Points on a hilly landscape, in no order, each with its height.
A climber steps from a point to whichever of its 2 nearest points has the largest rise for the distance, and stops where none of them is higher. Distance is the straight distance between rows; heights are no part of it.
Kula h=658: [134 126 113 150 125 136 144 159 130 131  97 113 172 115 121 137 142  87
 126 136 177 126 112 122 112 127 130 141 107 135 121 112 114 116  90 144
 164 150 163 115 181 128 123 150 120 115 166 120 132 156 160 138 140 110
 167 129 106 133]
tol h=392: [133 135 133  59 111 105 119 129 150 181 176 146  70 106 133 153  71 198
 169 126 122 109 116 166  77 126 163 121 163 121 124 186 169 144 122  98
  96 120 115  84 106 171 105 121  98 127  65 180  90 163 148 164 110 175
 127 107  98  86]
Tenen h=755: [155 115 136 103 137 157 130 153 148 110 131 170 144 141 110  94 129 111
 116 110 138 138 139  79 153  77 124 151  94 114 149 186 101 141 126 176
 159  99 147 121 150 106 120 114 158 128 140 135  88  65  98 143  79 111
 154 106 156 141]
zemus h=154: [115 174  80 121 148 180 122 162 189 164 134 150  93  88 128 131  93 103
 154 118 168  94 154 139 131 136 162 133 117 151 156 172 115 207 129  92
 132  76 183 131 173 198  75 146 176  86 142  83 135  86 119 144  91 106
 129 130 125 100]
Geb h=415: [ 55 120  60 111 148  71  97  97  91 189 114 188 164 125 138 128 135 146
  99 146 139 148 132 190 133 107 218  89 127 113 122 104 208  72 127 122
 153 126 111 113 180 108 148 172 162 161 165 161 119 147 196  73 143 113
 137 108  95 106]
zed h=553: [ 70 132 151 149 125 128  86 139 153  97 135 153 144 163 159 103 147 130
 144 149 103 160 142 112 140 129 126 143 130 169 137 135 141 125 150 129
 127 144 189 117  89 156 131 138 130 114  97  94 141 135 113 106 184 159
 159 123 165  64]
nos h=433: [ 86 148 114 153  91  99 153 116 130 169 117 119  96 106 114 140 176 139
  74 138 148 108 100 175 113 122 184 119 137 112  98  86 164 104  98  97
 124 132  87 123 165 138 110 115 138 165 162 128 125 142 170 115 169  99
 152 175 119 140]
gar h=734: [151 135  75 135 144 130 156 153 135 177 103 109 172  41 104 183 130 125
  99 170 190  69 127 182 108 127 163 171 129 134  86  85 163 166  81 117
 149 161 131 169 182 147  98 150 142  95 128 109 176 194 144 142 157  98
 121 170 144 103]
zel h=418: [135 136 150 116 101 146 133  96 155 138 144 153  94 113 126 137 137 170
 129 120 113 121 154 113 153  93 140 141 149 128 146 154 132 148 138 120
 111 124  99 152  92 137 110 110 146 113  93 125 101 120 100 137 116  97
 130 135 155 124]
Kal h=18: [170 110 174 109 106 126 136 137 107 113 139 127 140 142 155 121 150 155
 170 131 117 163  92  89 128  82  87 182 138 143 145 145 117  89 123 175
 145 137 143  98  78 103 167 128  74 119  95 142  85 156 133 164 160 169
 146  73 122  82]
Lopaf h=222: [152  87 115 113 188 114 168 111 108 166 122 109 172 103 122 150 100 150
  63 150 136  80 139 168 116 151 107 130 108  88  74 128 151 114 115 122
 133 113  62 174 130  95 116  83 142 140 124 131 170  98 135 131 122 119
  78 142 125 162]
bivut h=567: [ 78 173 116 140 102 113 106 113 129 126 132 104  78 152 167 122 131  98
 160 100 114 164 103 137 142 166 133  86 148 130 166 111 103 109 153  90
  96  84 149  86 128 148 147 167 123 149 168 113 105 110 169 120 128 143
 128  98  60 122]
kufet h=279: [135 113  80  62 195  73 109  94  89 141 167 139 167 124 182 145  88 152
 129 132  91 158 116 153 129 151  92  91 121 107 155 142 141 100 167 148
 129 117  90 110 115  74 164 144 124 146 122 160 115  95 126 131  94 150
  86  65 122 127]
vudu h=523: [ 78 149 139 187 116 128  94 102 149 119 105 130 156 143 177 129 163 106
 164 128 128 159 144 110 144 132 131 120 144 184 162 107 128 114 132 112
 128 143 167 114 104 145 124 170 135 103 142  79 111 159 138 111 191 116
 174 113 120  77]
goza h=370: [ 78 128 127  95  95  80 107  84 107 180 143 152 108 139 157 139 120 199
 146 136 100 138 106 168 113 102 185 138 169 114 125 132 212  65 131  78
 101 138 112  94  83 135 140 141 112 133  81 152 116 168 183 129 165 178
 118 106 102  71]
geso h=426: [160 115 161 106 123 119 123 128 143 130 167 120 103 119 135 140  90 164
 148 132 112 121 137 133 104 149 110 103 149 129 119 175 128 155 125 113
 103 125 102 114  96 148 107 112  91 133  78 159  91 153 109 164 130 147
 143 125 125 120]
Vike h=821: [157 140  75 134 217 110 118 138 115 130 155 109 177  72 158 147 147  98
 122 164 130 130 107 157 117 148  64 114 117 183 133  92  92 163 140 188
 160 139 142 139 145 119 164 164 130 135 154 122 179 118  88 137 149 112
 112 118 164 113]
bubu h=556: [109 131 144 136 116 115 135 127  89 110 137 141 133 138 120 130 179 135
 115 150 125 169  86 136 118 102 125 160 138 132 124  85 136 100 139 158
 136 180 130 117 126 104 168 137 103 144 125 150 136 160 120 113 176 124
 145 145 173  96]
kidud h=512: [ 93 174 152 230  85 152 119  88 167 118  92 100 108 133 170 131 179 105
 160  98 123 123 142 100 153 138 128 103 151 181 154  85 104 137 116  95
 108 137 145 126 103 161 100 141 124  99 151  53 115 160 128 114 193 100
 178 148 118 122]
Ribad h=396: [ 53 124  93 105 102  89  98  92 103 189 116 153 119 144 136 133 109 168
 120 122 118 130 131 181 122 124 228  95 141  92 117 126 215  57 127  69
 129 113 111 110 139 129 133 154 146 151 133 157 115 142 214  88 123 151
 120 106  62 110]
mep h=181: [103 110 130 184  82 149 134 113 129 130  55  87 123 162 121 156  96  91
 134  98 168 125 176 129 138 180 162 101 125  94 113 105 137 116 106  45
 102 114 129 146 152 147  92 154 155 111 178  99 151 154 188 114 118 114
 116 152  44 177]
Tosa h=250: [142 153 117 117 129 112 160 107  98 144 152 107  83  99 127 180 120 156
 113 141 118 129  86 180 108 147 109 145 156  93 124  91 131 149 158 101
  80 149  77 142 104 108 131 119 110 140 100 136 157 147 110 149 140 124
  75 160 153 126]
Bap h=200: [149  92 169 171  76 119 153  68 108 142  83 111 144 144 123 151 109 156
 101 109 140 126 183 100 161 130 151  80 142  82 102 132 143  87  80 107
 114 120  35 144 116  94  96 108 122 146 142 149  70 157 167 128 108  80
 141 146  65 192]
palug h=604: [ 81 145 116 122 120 136 102 127 151 133 123 129 108 158 162  89 138 106
 148  95 113 142 124 115 150 122 150 100 114 136 166 152 118  89 132 117
 146  68 164  99 141 152 147 145 147 139 162 100  91  75 170 102 105 154
 143  72  75 134]
zugu h=697: [127 104 111 103 192 130  84 171 142 104 159 173 177 142 120  61 106 108
 122 126 119 135 149 106 127 111 117 112  86 150 130 181 118 143 130 200
 186 103 159 100 173 124 135 121 151 148 139 151 113  64 106 119  84 149
 159  91 157 136]
gurat h=438: [ 96 121 127  55 122 104  79 135 128 124 153 195 106 169 108 118  58 146
 144 130 116 177 153 131 130 156 167 107 127  94 154 204 151 158 160 121
  91 126 129  85 145 117  99 141 138 154  91 200  72 123 111 131  68 124
 147 117 135  95]
Lera h=463: [108 168 112 135 111 168 174 116 145 139 105 143  98 126 132 126 196 105
 110 117 152 120 100 116 170  85 137 183 108 103 157 111 115 104 135 118
 132  80 143 153 128 114 129 116 172 108 178  61 136  59 132 115 126 105
 103 127 139 120]
maf h=607: [158 123 159 177 112 140 149 170 144 122  97  67 156 133 130 121 136  91
 162 119 163 104 109  95  80 143 103 130 124 170  96 110 103 123  70 147
 157 168 170  97 154 149 116 130  75 104 147 119 123 193 163 156 173 151
 197 128  96 140]
Siza h=575: [108  75 129 117 156 135 102 151 122 103  93 158 229 171 134 140  79  97
 138 167 162 158 171 107 131 143 127 156 107 117 106 159 143 119 117 136
 142 154 185 120 141 118 108 162 135 100 113 136 150 144 131 133 146 131
 140 113 128  64]
Desof h=549: [149  94 155 111 147 144 106 179 132  85 124 138 181 171 121 131  80 100
 175 154 147 161 146  97 113 153  97 151 116 140 119 173 108 147 127 150
 128 161 188 104 118 128 116 158 107 104  96 149 136 150 105 156 119 154
 147 117 133  84]
lem h=161: [102 175  61 116 151 136 105 133 154 168 150 143  96  84 137 151 102 125
 151 133 140 107 150 176 121 154 165  96 140 158 150 126 133 190 148  88
 110 110 156 139 151 188 110 164 162 108 134 105 156 126 119 116 107 112
 109 139 124 108]
Zon h=634: [103 169 102 150 112 114 115 148 161 155 143 127  93  76 117 142 153 133
 145 141 149 107 118 160  83 126 165 106 161 190 120 100 139 172 105 128
 132 175 144 112 162 187 110 144 118 119 129 134 132 198 128 121 170 107
 187 174 150 116]
vos h=593: [ 96 141 147 126 143 135 122 155 138  93 150 132 118 167 139 127 123 111
 119 159 118 161 107 142 124 170  87 157 125 107 125 144 118 161 166 116
  86 134 157 103 110 132 106 122 121 145 102 125 149  98  84 152 173 147
 125 154 169  57]
pime h=693: [203  74 185 110 107 176 157 154 112  87  94 116 158 172 105 150  73 110
 149 126 154 133 162  67 147 130  74 178 119  80 130 184  98 130 112 126
 119 132 142 150  92  86 107 126 111  88  98 141 127 132 106 175  86 129
 108 117 105 142]
miko h=292: [120  93 119 100 182  69 120  73 113 138 148 122 163 139 176 129  92 165
 106 117  84 133 143 152 138 159 109  73 122 102 116 147 157  79 142 118
 119  96  55 134  90  86 139  99 129 162 118 148 107  86 147 116 115 149
  93  79 103 151]
zomi h=457: [ 89 171  82 117  88 113 137 125 110 176 124 133  87  94 110 159 153 143
 111 144 151 115  87 194 110 121 194 162 149 104 121  76 173 113 128  77
 111 136 127 128 159 145 134 147 132 134 137 125 169 172 167 115 144 136
  94 158 110 114]
zaka h=464: [118 112  87 103 162  78  72 142 117 142 165 154 162 108 143 105 107 144
 167 136 120 143 132 131  94 109 155  64 138 200 132 137 143 117 111 181
 181 141 149  85 167 151 170 164 107 140 132 177 104 174 157 103 115 146
 177  84 112 137]
lemom h=77: [152 157 131 113  62 117 148 105  99 126 129 134  51 123  79 118 154 122
 121  92 119 145  96  99 141  97 150  77 146 106 170 117  84 127 122 155
 123 111  73 106 159 107 158 128 118 161 187 176  48 121 131 116  63  85
 142 135 108 211]
Baz h=409: [138 124 125 153 110 112 193 122 111 162 104 107 124  94 103 151 167 128
  44 147 166 102  97 164 127 116 140 145 119  78  85  84 139  98  88 135
 126 121  56 144 161  88 109  92 132 163 165 130 125 129 158 130 150  86
 125 177 126 166]
rureb h=371: [170 142 137 129 108 157 179 153 103 109 112  99  92 125  78 160 130  92
 106 135 154 126  91 121 126 145  88 173 120  76 128 103  81 150 140 120
 112 135 121 148 140 100 131 115 118 131 148 127 167 102  99 151  91 111
  79 174 143 166]
Kuf h=136: [ 80 140 151 158 121 137 109 126 196 127 130 130 104 147 143  67 157 123
 110 108 107 103 158 108 152 122 154 102 114 163 126 149 131 141 126 110
 132  93 145 133 127 176  90  90 160 132 128  79 105  82 121 104 155 122
 177 141 147 128]
ponul h=827: [186  87 154 167 137 157 154 129 114 120 100 102 185  92  96 161 139 157
 126 148 140  79 149 121 106 107 114 181 148 159  74 102 143 127  89 142
 157 205 115 202  97 130 128 109 111  85  86 117 191 197 103 128 168 108
 123 158 168 126]
pobem h=624: [117 132 106  95 186 140 115 155 131 101 167 131 135 154 123 122  83 111
 120 153 112 131 128 155 112 184  93 140 102 105 114 159 122 174 187 111
 100 130 156 130 125 135 117 122 140 137  99 128 186  71  74 133 110 152
  84 150 172  97]
biru h=358: [120 155 138 140 122 150 141 123 101  74 121 124  96 168 125 158 132  74
 125 142 124 175  95 110 164 164  67 165 126  78 172 107  65 148 190 109
  74 117 138 128 104  86 148 142 130 119 147 105 161  82  84 140 101 116
  70 149 146 120]
kep h=491: [135 152 124 112 128 140 154 154 129 126 135 110 107 135 139 116 161  99
 109 131 142 142  67 132 134 126  98 163 106 101 141 134  93 108 133 143
 133  80 148  93 146 115 135 121 129 148 162 111 119  59 135 155 136 147
 115 110 113 113]
baf h=410: [ 68 147 138  91 106 104  91 124 125  97 146 184  78 200 102 100 107 135
 107 129  88 192 131 132 151 166 159 112 128  75 147 158 143 139 191 102
  66 134 122  98 129 108 116 119 132 176  98 177 112  99  99 110  98 129
 130 154 159 112]
Fabil h=105: [133 129 184 125  55 152 167 136 130  91 124 152  73 168  68  64 210 138
  72  86 105 139 104  78 152  44 147 151 110 105 117 118 116 102 126 173
 148 129 101 117 139 103 126  62 132 149 133 136  84  95 119 101 124 111
 156 162 179 164]
nak h=442: [119 145 123 121 101 182 140  99 154 127 113 192 108 121 109 111 170 134
 139 107 126 119 156  85 186  59 165 168 118 128 176 144 126 129 148 126
 136 103 150 185 107 132 131 116 183  74 131  79 126  87 101  98  82  87
 114 124 164 136]
duge h=478: [ 98 173  66  83 108  91 132 123  90 168 157 167  84  80 112 153 165 145
 116 152 141 141  59 199 102  92 179 156 150 125 141  66 170 129 147 131
 119 165 133 108 161 128 172 163 126 139 133 159 156 177 141 109 143 130
  96 148 157  96]
rogat h=653: [128 130  88  95 208 129  94 158 132 117 167 139 165 131 150 106  90  97
 138 143 123 142 127 142 118 165  86 114  91 133 139 165 101 157 164 161
 142  97 168 106 150 129 135 139 149 143 133 128 149  59  89 136 103 154
 104  98 142 106]
Dor h=30: [177  88 159  97 123 120 147 153  95 107 131 133 171 139 108 102 152 133
 115 118 124 153  95  94 120  75 102 154 107 117 118 134 115  74 107 203
 182 139 120 105 138  77 175 112  96 152 135 172  96 117 134 137 123 144
 154  92 128 140]
Tup h=691: [175 156 125 155 130 151 138 153 163 145 140  92 105  52 116 143 135 138
 166 116 147  68 123 129  81 128 120 117 154 198 118 111 103 187  84 135
 147 147 139 147 141 189 113 129 111  95 122  97 134 182 114 158 139 115
 154 139 134 149]
Vuzu h=555: [149 177 164 173  72 171 139 143 164 115 104  94  73 126 148 138 146  89
 186  97 149 129 115  78 132 137 101 133 149 161 173 121  70 160 117 112
 109 119 169 101 112 163 102 142 102  82 152  80  97 146 121 169 139 126
 164 132 103 124]
mifab h=269: [155 120  83  80 206  65 121  98  78 140 164 112 167 108 176 176  86 140
 127 151 102 144 111 175 103 176  73  87 140 120 131 103 136 136 165 147
 115 162  73 123 119  72 163 147 100 146 112 177 148 139 112 137 117 134
  79 108 143 131]
runo h=230: [138 111 101 156 187 107 144  92 104 167 131  85 159  84 134 160 122 156
  92 150 119  69 128 193  99 170 115 114 138 118  69  77 173 117 120  96
 120 145  64 188 109 126 125 107 125 139 118 108 202 145 133 116 163 143
  60 152 131 150]
dev h=511: [148 115 163  87 132 134 105 167 135  91 152 151 132 168 140 116  81 122
 160 142 121 180 133  92 131 144  84 153 117 106 160 201 105 148 148 163
 108 116 155  74 104 105 113 131 109 135  94 158  81  99  94 182 103 155
 148  98 140  81]
zitel h=189: [132  86 166 177  76 130 147  87 102 130  61  89 158 166 129 156  92 115
 138 102 164 140 177 108 155 158 147 106 136  81 110 117 152  76  95  68
 104 118  86 127 124 105 102 146 125 122 167 126 109 163 197 126 112 116
 116 131  29 171]
Rimos h=510: [103 171 112  87  91 102 119 136 111 139 180 180  65 109 102 126 184 151
 144 127 124 175  62 159  98  68 154 154 162 153 153  99 137 144 160 172
 120 165 137  81 144 131 170 148 114 147 119 174 115 166 112 120 145 125
 145 145 185  90]
dega h=668: [166  95 162 170 135 125 133 146 118 121 118  71 178 122 139 128 145 142
 150 132 122 100 107 120  82 128  99 143 147 173  78  99 138  80  80 153
 162 171 128 128 104 140 156 120  71 127 114 122 144 193 156 140 191 170
 159 110 103 127]
foza h=347: [ 71 135 141 175 127 150 120 123 129  73  95 103 114 207 135 124 131  66
 125 135 121 163 130 121 158 185  93 143 112  94 133 101  92 126 172  75
  82 118 163 143 105 125 132 135 155 119 150  75 192  83 108 106 138 138
  79 159 129 130]
lin h=174: [ 85 127 123 181 114 153 114 101 165 143  86 127 133 130 123 153  95 117
 129 107 149 109 200 134 145 166 171  87 139 127 123 119 155 150 118  50
 106 125 128 167 138 172  76 148 169 100 142  93 152 150 145 105 129 100
 135 163  97 139]
Busu h=818: [189  86 158 134 137 174 152 154 149 120  97 111 182 118 136 120 147 136
 158 119 149  87 149  71 130  69 104 189 114 164 114 162 125 103  78 154
 184 135 171 167  94 132 123 115 121  67 106  82 140 137 136 157 132 149
 138  79 120 118]
popa h=591: [116 139 119 147 132 119 115 136 115 118 137 135 144 111 112 152 140 128
 136 167 135 145 122 145 103 138 128 141 149 160 121  91 133 160 140 131
 124 202 141 138 130 134 134 161 108 119 114 147 170 197 100 124 175 104
 150 175 175  94]
fik h=471: [129 120 135  69 146 102  92 139 141 122 168 169 113 150 145 108  67 139
 151 123 104 175 137 113 142 144 124 104 120 106 165 220 119 149 152 161
 105  86 119  61 125 104 110 130 131 162  99 186  38  79 107 158  76 134
 158  79 127 101]
Gof h=896: [167  74 140 153 148 166 167 155 123 125  70 102 219 118 109 144 149 123
 102 146 164  78 139 115 126  89 116 204 114 130  70 121 148  85  71 146
 179 164 151 182 123 115 116 110 125  84 118  94 184 144 145 127 168 131
 125 124 132 116]
Bomim h=310: [160 104 158 137 155 118 145  73 145 129 147  92 121 120 162 102 132 164
 101 107  78 103 144 113 161 128  87 106 119 128 118 146 121 108 136 127
 118  68  63 170  59 115 139  69 133 146 106 101 100  70 118 128 133 133
  94 102 124 167]
vifa h=92: [138 160 172 121  22 146 176 101 120 119 119 163  41 150  86 113 201 140
  99  92 116 154  83  88 162  50 161 150 146  90 154 113 110  99 132 152
 114 120  87 107 131  98 138  93 116 144 150 143  61 120 127 122 114 100
 145 156 136 160]
Veze h=435: [ 77 124  55  84 162  66  80 125 100 176 144 191 153 122 138 114 104 141
 130 141 136 149 136 171 112 113 203  67 130 149 130 131 176 114 132 156
 165 132 133  92 199 132 153 180 145 162 149 199 105 157 174  92 103 117
 156  96 104 120]
Kugo h=389: [151 128 151 170 117 139 184 129 126 122 110  96 110 118  95 153 152 110
  62 148 153 115 109 134 128 139 105 145 120  95  87  98 100 147 109 125
 116 139  74 151 140 104  88  90 124 146 145 126 135 113 105 147 156  67
 137 202 154 154]
Pepud h=354: [123 149 166 138  87 146 122 129 143  77 140 106  66 170 110  74 153 121
 122  99  76 127 114  95 149 142 116 112 121 123 142 122  93 129 157 122
 108 108 128 123 104 142 148  87 117 155 121 121 116  86 109 110 113 151
 120 139 138 169]
sopad h=596: [111  90 103 118 170 148  98 141 110 117  99 148 225 141 129 146 103 127
 138 171 142 125 162 126 125 120 131 170 115 133 106 133 165 105 126 126
 153 172 191 164 111 132 138 157 146  76 100 101 197 146 122 112 151 153
 106 111 143  68]
nufem h=334: [ 51 129 164 169  90 153 126 103 148 101  86 136 105 208 140 110 159 115
  96 132 115 144 147 115 177 139 140 166 120  79 118 130 157  92 147  62
  86 108 140 150  90 123  92 101 156 119 127  79 150  86 132 104 160 137
 107 163 131 103]
Nevu h=50: [179 107 146 117 132 139 118 156 103  84 150 114 120 128  68  92 130 131
 121 102 101 121 129 102 104 118 102 104 118 143 112 112 101 141 128 185
 163 167 120 144 144 122 178 104 102 150 126 179 149 136  99 110  78 134
 130 143 162 205]
Ras h=509: [109 109 160 119 122  97  75 140 147 100 147 154 148 149 150  81  92 146
 175 126 102 149 168  88 126 131 138  87 128 173 140 173 134 120 113 159
 146 126 157  85 111 154 141 130 106 140  92 161  70 155 142 120 122 167
 191  88 116 123]
lomu h=259: [154 132  97 107 183  87 175  98  67 143 147 104 130  92 158 187 118 144
  89 156 121 138  77 179 114 153  69 145 138  87 126  83 121 133 163 132
 102 145  55 140 105  50 147 113 114 141 120 138 163 121 101 140 126 113
  53 144 164 132]
Bika h=746: [194  95 191 118  95 183 136 166 153  82 106 112 131 162 118 106 113 122
 172 106 129 115 153  50 140  99  86 181 108 135 136 176  99 131 107 138
 145 122 178 146  81 129 118 103 108  79  91 114 122 127 111 159  97 168
 126  96 117 140]
Fud h=318: [ 57 122 178 137  62 127 129 124 126  97  99 152  94 226 115  91 168 135
  86 123 111 159 117 110 159 109 168 167 118  73 115 129 169  62 143  90
 102 120 141 114 111 112 111  93 130 148 118 127 122 102 160 104 151 163
 133 146 118 108]
Rel h=603: [191 112 173 163 104 179 151 157 162 109  76  83 136 140 150 154  95  64
 190 102 187 126 158  60 136 141  74 138 117 146 156 160  70 174  87 125
 118 108 173 105 131 137  70 157 115  60 150  92  90 146 131 195 129 117
 169 107  86 124]
Nef h=702: [122 114 115 134 142 143 137 126 135 125 106 157 161 124 118 142 115  96
 110 127 165 137 161 109 156 121 136 124  99 113 142 146 113 136 118 139
 146 111 132 145 165 109 109 140 171 116 166 122 113 106 124 124 108  74
 148 129 129 138]
Tison h=168: [ 99 152 108 150 138 146  95  95 174 169 130 132 107  89 144 161  79 155
 169 112 121  82 194 156 119 164 173  86 164 163 130 136 160 175 126  43
  94 110 136 168 105 208  85 156 158  90 102  82 154 164 131 113 128 126
 110 139 101 113]
dag h=462: [194 111 181 136 135 139 126 136 139  90 158 109 116 136 126 117  91 128
 138 125  99 124 152  92 128 164  65  96 125 129 135 168  72 182 138 153
 105 124  92 122  91 117 115 101  98 150  93 157  83 114  63 159 115 115
 146 138 155 152]
vakik h=671: [141 121  57  87 220 124 111 147 132 163 165 127 174  71 128 141  81 150
 116 153 130  68 142 182  85 141 129 115 114 144  88 131 154 166 127 131
 156 125 146 159 158 165 129 131 144 120 102 122 208 116 115 130 120 158
  74 121 141 117]
Faziv h=331: [137 144 175 149  75 147 165  75 150 114 132 109  51 152 129  90 173 161
  97  95  70 112 125  86 184 102 125 151 133  98 140 124 109 108 159 102
  95  71  72 164  55 127 128  54 130 139 104  82 103  73 120 113 123 134
  78 148 135 163]
nite h=240: [126 160  89 135 159  85 142 110 114 170 156  82  90  72 134 166 124 139
  94 152 124  93  94 217  87 185 120  93 150 121 104  79 141 162 140  91
  89 135  74 139 143 137 127 123 115 168 134 139 164 144 130 136 154 122
  88 171 132 149]
kipem h=66: [134 140 103 114  86 126 124 110  84 119 119 170  99 132  81 112 152 122
 157  93 126 149 122 101 145  87 174  84 134 132 188  99 110 119 134 153
 155 146 120 138 167 111 198 162 131 134 181 174  95 160 136  78  48  99
 141 122 107 210]
gosu h=728: [163 117 162 209 134 126 135 108 112 115 110  72 176 109 166 159 150 121
 147 141 127 121 126 125 122 146  80 135 155 172 104  88 109 113  99 130
 133 168 110 143  85 121 133 141  87 116 131 104 141 189 120 146 200 116
 143 128 118 114]
zir h=381: [ 68 167 155 114  95 134  90 162 178  97 152 148  44 190 119  59 129 112
 127 109  90 150 120 122 138 161 149 120 121 106 146 169 118 140 171  98
  86  88 160  84 123 165 108 102 132 160 113 127 111  64 118 116 113 171
 139 143 131 113]
Gine h=788: [133 138 118 201 159 123 156 103 104 131 110  73 157  95 160 146 184 113
 114 139 130 115  92 144 135 134  84 151 137 157 121  60 104 100 119 138
 140 138 112 164 108 107 156 131 128 131 166  67 182 129 122 115 184 116
  98 125 132 128]
Lodon h=558: [114 116 164 127  89 127  89 125 151  90 118 143 127 172 157  65 121 122
 173  93  91 160 161  61 169 113 136 104 110 153 183 168 106  91 131 141
 144  89 168  94  99 135 156 125 128 130 120 128  67 108 154 106  92 169
 159  62  86 148]
tudug h=212: [142  90 126 138 142 101 142  74 114 167 117 122 148 104 117 170  90 158
  98 124 135 110 178 142 144 143 136  76 139 102 108 129 151 126 103 118
 115 135  38 166 125 102 107 115 139 137 132 157 107 150 141 128 105  78
 122 148 108 185]
fuzuz h=772: [163 138  80 141 174 136 163 157 130 145 122 112 172  60 117 155 152  99
  94 170 169  90 112 167 115 126 105 169 108 148 101  90 118 171 112 157
 155 152 140 162 170 127 122 138 144 112 143 106 186 138  99 138 156  87
 118 157 181 112]
peda h=361: [110 117 148  60  95  98 102 126 122 158 160 172 110 139 123 129 109 198
 160 140 112 155 120 134  99  87 174 144 158 127 130 166 187 105 132 127
 114 148 137  79 104 133 135 131  99 129  66 187  92 173 152 142 128 166
 147 106 126  76]
luba h=528: [ 91 152 130 124  85 116 137 149 102 108 113 123  86 187 121 114 143  78
 129 115 148 181  68 124 132 152 137 127 118  83 155 120 102  91 143 112
 101 102 152  63 175 101 141 149 111 172 184 147  97 101 168 133 118 140
 140 121  75 132]
laba h=643: [153 142  36  66 184 108 108 119  96 169 167 143 153  56 146 158 104 159
 152 137 120 106 125 179 105 111 137 108 133 154 140 108 145 139 139 144
 160 139 138 151 149 136 176 169 145 111 122 136 172 140 130 116  86 143
  67  86 124 132]
fumi h=145: [ 99 154 127 153 127 166 102 152 213 131 130 137  93 133 126  77 117 106
 147  91 128  77 179  99 133 122 161  95 113 170 142 169 110 193 122 102
 144  90 170 143 154 206  70 103 169  97 133  79 113  83 112 116 103 114
 167 145 144 153]
lor h=58: [132 133  97  99 143 118 110 117  91  98 155 165 102 120  84  86 158 130
 122 109  92 150 127 117 138 101 131  93 119 145 162 103 122 141 170 177
 151 147 108 160 133 111 201 130 151 155 148 170 148 116  99  69  62 118
 108 137 176 199]
zun h=650: [178 100 161 126  90 175 145 143 125  95  76 105 139 166 122 166  63  67
 178 106 177 163 176  71 166 167  91 148 119  86 157 165  74 155 128  96
  93 106 160 120 133 111  98 176 132  75 156 119 113 121 132 174  67 109
 102 106  70 149]
Vas h=620: [120 113  49  75 194 106  96 107  73 152 137 160 209  97 158 158  96 159
 146 163 119 129 145 167 116 118 139 128 125 142 127 101 179 105 148 138
 157 159 154 154 122 113 176 176 144 105 107 131 196 155 132  96 126 152
  72  85 131  86]
movuv h=417: [161 116 193 153 139 112 102 139 169  91 161  99 123 127 181  79 115 136
 165 122  79 122 149  82 132 154  76  72 129 184 145 167  83 144 116 162
 123  94 124  97  71 151 132 102  92 148  97 123  61 122 105 145 155 161
 176  87 125 132]
mivi h=40: [182  98 150  89 116 130 163 175  82 101 136 144 137 138  50 100 155 116
  89 109 134 150  85 108 109  76 117 144 105  95 111 121 108 102 113 212
 172 153 103 109 177  66 163 103 109 167 145 200 107 117 118 129  91 119
 154 141 164 178]
kidos h=700: [132 117  62 109 175 131 139 151 140 185 118 114 173  58 109 166  85 144
  93 159 170  49 149 200  93 144 170 141 117 111  75 116 178 159  98  86
 146 114 133 165 174 165  95 134 157 113 114 116 190 150 155 141 125 137
  78 143 110 114]
Ridu h=123: [117 145 138 145 109 142 146 130 163 133 134 124  94 127 104  60 193 123
  82  82 114  89 120 108 148  72 154 109 105 141 119 130 115 120 113 151
 165  90 114 134 157 142 119  72 162 146 167 107  94  64 137 101 118 100
 168 142 151 184]
zisa h=771: [130 133  95 157 217  90 124 119 119 144 155  81 159  84 171 120 168 117
  89 151 110 110  96 177 114 160  73  94 119 170  99  82 118 119 133 166
 148 111  97 139 139 123 158 115 129 168 164 107 166  94 118 123 180 131
 115 118 140 135]
Luvag h=762: [180 125 168 172 113 168 157 137 156 127 123  92 124  86 103 127 174 171
 134 114 122  60 131 111  94  87 120 159 155 193  78 109 132 150  85 141
 156 176 123 183  93 169 110  78 105  96  85  89 154 181  98 140 178 125
 145 153 174 134]

For each start below, name the point where the climber stops.
zed -> Tenen
zel -> palug
foza -> Gof
lor -> Vike
kufet -> Vike
zomi -> Gof
goza -> palug
Vas -> Vike
kidud -> Gof
lem -> Vike

Call two points neighbours if one is among the 2 nearest of the other. Go from one point of each pair to the other, from neighbour to neighbour, staying as high as possible. Name the lowest point that can't be avoided.
Gine / Gof -> kidud
Tenen / Gine -> maf
Vike / Gine -> zisa
dag / palug -> zel

For each start below, name every point that the climber comes to, in order.
mifab -> kufet > miko > Bomim > Faziv > Pepud > zir > baf > gurat > fik > dev > Desof > Siza > sopad > Vas > laba > vakik > kidos > gar > fuzuz > Vike
Dor -> mivi > Nevu > lor > kipem > lemom > vifa > Fabil > Ridu > Kuf > fumi > zemus > lem > Tison > lin > mep > zitel > Bap > tudug > Lopaf > runo > nite > Tosa > lomu > mifab > kufet > miko > Bomim > Faziv > Pepud > zir > baf > gurat > fik > dev > Desof > Siza > sopad > Vas > laba > vakik > kidos > gar > fuzuz > Vike
nufem -> foza > biru > rureb > Kugo > Baz > nos > zomi > duge > Rimos > bubu > popa > Zon > Tup > Luvag > ponul > Gof
